Points on a hilly landscape, in no order, each with its height.
From any point a climber takes the steepest step (rise divided by distance) to one of its 5 nearest points. It stops when none of these is higher. Distance is the straight distance between rows; heights are no part of it.
Z85 height 122: [-2.3 -1.4 37.0  8.8 -2.5 23.3  1.7  3.9]
Z713 height 413: [-34.9  -4.5   5.1  -6.1 -16.5 -36.4 -35.3  -2.5]
Z103 height 85: [ -1.2  -6.7  15.8   4.0   6.8  18.6 -10.1   8.5]
Z683 height 307: [-35.2   0.5  51.8  -1.7 -28.6 -23.8 -12.5  -1.9]
Z159 height 448: [-10.3   0.0  24.7  12.7 -20.1   2.2  -7.1  -7.0]
Z200 height 433: [ 17.2  -9.0 -38.6 -12.3  41.6  10.4 -14.0  19.4]
Z775 height 212: [ 32.6   6.6  -2.4 -44.1  42.1  20.8  34.8  30.1]
Z621 height 318: [29.8  2.9  4.9 -8.3 24.5 35.6 32.5 10.8]
Z371 height 141: [ 15.8  -5.2   3.1 -18.5  36.7  26.0   5.1  26.1]
Z795 height 262: [ 35.0   4.2 -10.6 -33.6  41.8  22.8  34.6  24.1]
Z479 height 625: [-15.3   0.8  -5.8  10.6 -31.0 -27.2  -8.0 -21.5]
Z693 height 250: [25.0 -1.3  0.6 -1.9 23.6 27.5 15.2 12.2]
Z890 height 608: [-41.5   6.5   6.6 -10.8 -32.7 -71.7  14.0 -18.6]
Z989 height 631: [-25.8   4.4 -20.0   4.2 -32.3 -50.2 -11.8 -21.3]
Z405 height 203: [ 39.4   8.3   5.8 -28.6  34.1  35.8  48.7  18.1]
Z170 height 556: [-12.8  -0.6   6.4  12.6 -26.4 -13.6  -9.9 -12.8]
Z588 height 328: [-28.5  -6.0  29.2  -1.1  -9.3 -11.6 -32.1   8.7]
Z537 height 397: [-34.8   1.8  25.9  -5.9 -30.3 -41.2 -15.2  -6.8]
Z788 height 298: [ 33.6   1.2 -21.8 -18.2  37.6  24.2  26.9  14.9]
Z478 height 400: [  3.4   1.8  -3.4  18.2 -21.3   3.8  -2.4 -17.5]
Z548 height 405: [ -6.1   4.6  28.0  17.4 -28.4   3.6   6.7 -14.4]
Z260 height 380: [-25.5   3.5  40.7   6.0 -31.3 -19.6  -4.1  -9.1]
Z679 height 539: [ 23.0  -2.8 -28.0 -22.3  45.9  18.1  -0.2  24.4]
Z688 height 640: [-14.3   4.4 -21.0  14.5 -37.6 -35.2  -5.2 -26.9]
Z18 height 349: [  4.9   1.9   8.4  18.8 -10.0  17.7   4.0  -8.8]
Z464 height 263: [ 15.1   1.9  -4.3  17.9  -3.9  24.3  13.5 -12.0]
Z169 height 377: [-31.7   7.8  46.8   0.9 -45.4 -34.0  14.6 -17.7]
Z919 height 599: [-36.2  -2.4  25.9  -2.4 -20.4 -30.5 -29.8   2.6]
Z914 height 265: [-16.3  -4.5  23.0   6.8  -7.8   2.8 -22.2   2.1]
Z354 height 146: [-10.7  -5.2  41.1   4.7  -3.9  15.9 -12.3   7.8]
Z836 height 84: [ -2.6  -6.5  26.3   1.1  11.1  20.0 -12.8  16.7]
Z790 height 363: [20.0  5.0 18.6 15.1 -3.6 34.9 26.4 -8.1]
Z286 height 454: [-24.3   3.9  19.5   7.8 -30.2 -21.5 -11.5  -7.7]
Z68 height 621: [-34.6   3.6  -5.2  -3.7 -28.9 -57.2 -13.5 -14.3]
Z268 height 517: [ 34.2  -1.5 -53.1 -19.7  44.4  13.0  10.0  14.8]
Z57 height 622: [-32.8   7.6 -20.5  -8.2 -32.7 -76.0  10.5 -23.0]
Z166 height 536: [ 32.1  -1.7 -42.3  -3.4  33.1  22.1  13.2   5.8]
Z492 height 364: [-17.2  -3.6 -12.1   7.7 -13.2 -22.5 -33.6  -7.2]
Z128 height 337: [ 10.5  -5.2 -19.0   6.8  19.0  13.4 -16.2   6.5]
Z898 height 295: [35.4  5.0 -8.4 -4.4 22.4 40.4 40.6  4.7]
Z873 height 533: [ 17.4  -5.8 -38.6   3.8  25.3  13.5 -11.8   4.9]
Z12 height 498: [ 21.7  -1.8 -43.6  17.0   6.3  15.5   0.1 -11.6]
Z725 height 222: [ 15.8  -1.4  17.6 -14.3  31.9  31.3  12.2  24.3]
Z416 height 427: [ 33.0   1.3 -36.9 -30.4  46.1  15.0  19.1  22.5]
Z344 height 629: [-28.7   3.7 -10.3  -0.9 -36.6 -57.9  -0.4 -24.6]
Z502 height 458: [ -3.6   0.6  -8.8  16.2 -12.7  -4.0 -14.4 -11.3]
Z525 height 419: [-23.7  -2.8   5.3   4.3 -18.0 -21.2 -25.5  -5.9]
Z135 height 474: [  1.3  -3.0 -30.9  19.3 -11.5  -0.8 -16.5 -14.0]
Z109 height 59: [-10.0  -7.7   3.2   4.6   6.8   3.6 -28.3  10.2]
Z102 height 271: [15.6 -0.6 18.5  1.6 17.0 35.8 13.1 11.0]
Z122 height 247: [27.1  1.5 -8.3 -2.7 24.0 31.5 24.2  7.4]
Z857 height 596: [ 23.1  -5.5 -36.2  -5.0  33.8  18.8   1.1  11.5]
Z856 height 443: [ -3.2  -5.9 -26.2  14.6  -2.8  -8.5 -29.9  -7.5]
Z529 height 138: [ 13.5  -5.4 -10.1   2.0  19.8  24.3  -2.6   9.8]
Z590 height 342: [ -4.3  -6.6 -21.7   8.6   7.0  -3.7 -35.2   3.0]
Z877 height 384: [  5.0   5.3  17.1  20.3 -21.6  19.3  14.1 -14.6]
Z429 height 545: [-40.7  10.6  27.0  -9.9 -38.6 -57.4  13.2 -15.7]
Z287 height 348: [28.6  3.5  4.3  9.9  7.9 39.9 34.1 -2.5]

Where does a climber stop that starts at each point below?
Z135 -> Z857
Z109 -> Z857
Z57 -> Z688
Z775 -> Z857
Z128 -> Z857
Z170 -> Z688
Z890 -> Z688
